Each row is a point on a landscape with many valleys, with its height.
A ball rolls from a point to whichever of its 3 nearest points has the largest drop for the distance, and stops where none of them is lower. Distance is the straight distance between rows; heights are no part of it.
k463 height 200: [ 91 113 186 149 144 122 161 123 127 136]
k831 height 215: [ 86  88 139 107 116 121 106  79  88 127]
k651 height 351: [142 135 106 103 162 135 181 176 110  79]
k844 height 696: [115 103 135 157 109 110 111  51  77 159]
k869 height 113: [154 150 103 118 126 147  97 153 164 127]
k334 height 180: [137 130 100  98 149 153 149 151 125  79]
k83 height 262: [107 121  99  94  97 111  73 107 115 143]
k166 height 355: [ 89 114 157 107 151 112 159 169 132 119]
k828 height 384: [109 137 133 139  87  96  79  95 130 174]
k916 height 246: [167 153 101 128 140 164 145 135 136  90]
k561 height 495: [111 129 139 123 107 115  88 131 147 160]
k973 height 141: [ 95  96 126  83 136 131 109 131 124 114]
k433 height 267: [ 97 100 167 136 119 132 106 112 134 143]
k938 height 694: [128 107 127 173 101 104 113  56  85 176]
k508 height 519: [ 94 134 169 129 150 116 150 166 160 130]
k464 height 322: [132 131  96  99 109 131  76 128 137 142]
k553 height 349: [184 156  84 136 109 155  94 111 144 112]
k315 height 193: [159 161 109 123 154 129 186 188 126  92]
k240 height 250: [123 117  97  99 120 134  89 123 129 126]
k14 height 473: [ 93 132 174 122 162  93 184 182 143 127]
k438 height 89: [116 110 110  78 143 149 119 144 118  81]
k753 height 177: [ 90 101 176 131 127 127 131  97 116 131]
k190 height 157: [102  78 184 144 147 142 166  95 113 124]
k369 height 413: [139 162  85 121  95 108  59 126 140 165]
k943 height 323: [101 123 131 131  93 102  86  96 119 159]
k77 height 363: [115 129 132 105 152 135 139 173 148 117]
k545 height 699: [135  96 152 179 114 126 120  68  96 172]
k395 height 448: [114 146 129 148  85  84  70 111 142 180]
k45 height 352: [170 142  93 117 116 162 100 128 139 112]
k235 height 604: [135 163 136 128 153  94 175 211 161 136]
k504 height 400: [166 145  62 116 100 137  78 109 133 135]
k838 height 584: [125 128 158 173  92  99  96  88 134 186]
k15 height 133: [178 163 107 135 134 153 145 155 151 105]
k641 height 620: [111 140 160 127 145 111 147 174 170 142]
k921 height 538: [ 96 141 173 129 152  96 168 185 159 137]
k800 height 524: [140 152 122 117 146 126 155 186 168 127]
k333 height 702: [144  66 151 167 138 161 149  79  83 139]
k114 height 189: [180 174 112 146 140 159 141 156 163  98]
k310 height 658: [113 129 144 116 122 128  96 145 164 146]
k59 height 376: [138 139 106 105 138 146 121 154 156 113]
k305 height 272: [172 174 120 149 145 151 185 143 131  73]
k516 height 433: [183 170  71 131  91 135  69 120 140 142]
k97 height 256: [125 110 107  74 162 150 169 153 117  65]
k885 height 416: [ 91 115 118  75 166 119 171 175 110  85]
k875 height 701: [123  83 160 167 131 143 140  77  95 149]
k970 height 307: [164 168 121 148 150 127 204 150 107  69]
k274 height 698: [123  92 111 152 108 115 135  40  49 153]
k948 height 692: [115 135 156 141 114 108  95 139 170 167]
k924 height 227: [ 85 100 120  96 107 111  88  90  95 133]
k389 height 683: [130 129 134 189  94 102 110  65 108 193]
k733 height 77: [ 86  91 187 141 166 118 194 128 110 124]
k498 height 417: [148 159 120 129 140 135 120 177 175 136]
k141 height 700: [164  71  74 148 132 137 140  65  49 173]
k963 height 211: [177 164 107 148 131 167 143 135 147  87]
k762 height 207: [100 111 132  93 149 135 138 158 135 106]
k205 height 293: [181 189 136 172 134 127 201 158 130  80]
k491 height 286: [189 173 106 152 114 168 114 117 155 110]
k160 height 198: [ 74  79 163 101 130 134 134 105 113 110]
k168 height 257: [ 95 106 138 110 107 115  88 110 114 135]

For each start below, name the point where the ball stops.
k553 | k15
k762 | k438
k310 | k753
k831 | k438
k875 | k733
k274 | k438
k333 | k733
k97 | k438
k305 | k15

Call two points neighbours if one is among the 3 nearest of the other. Go from one point of each pair to the other, from neighbour to neighbour, staying as low as possible. Name the highest point that can't be avoided.
k869 and k15 | k45
k438 and k733 | k160
k733 and k315 | k651
k315 and k15 | k305
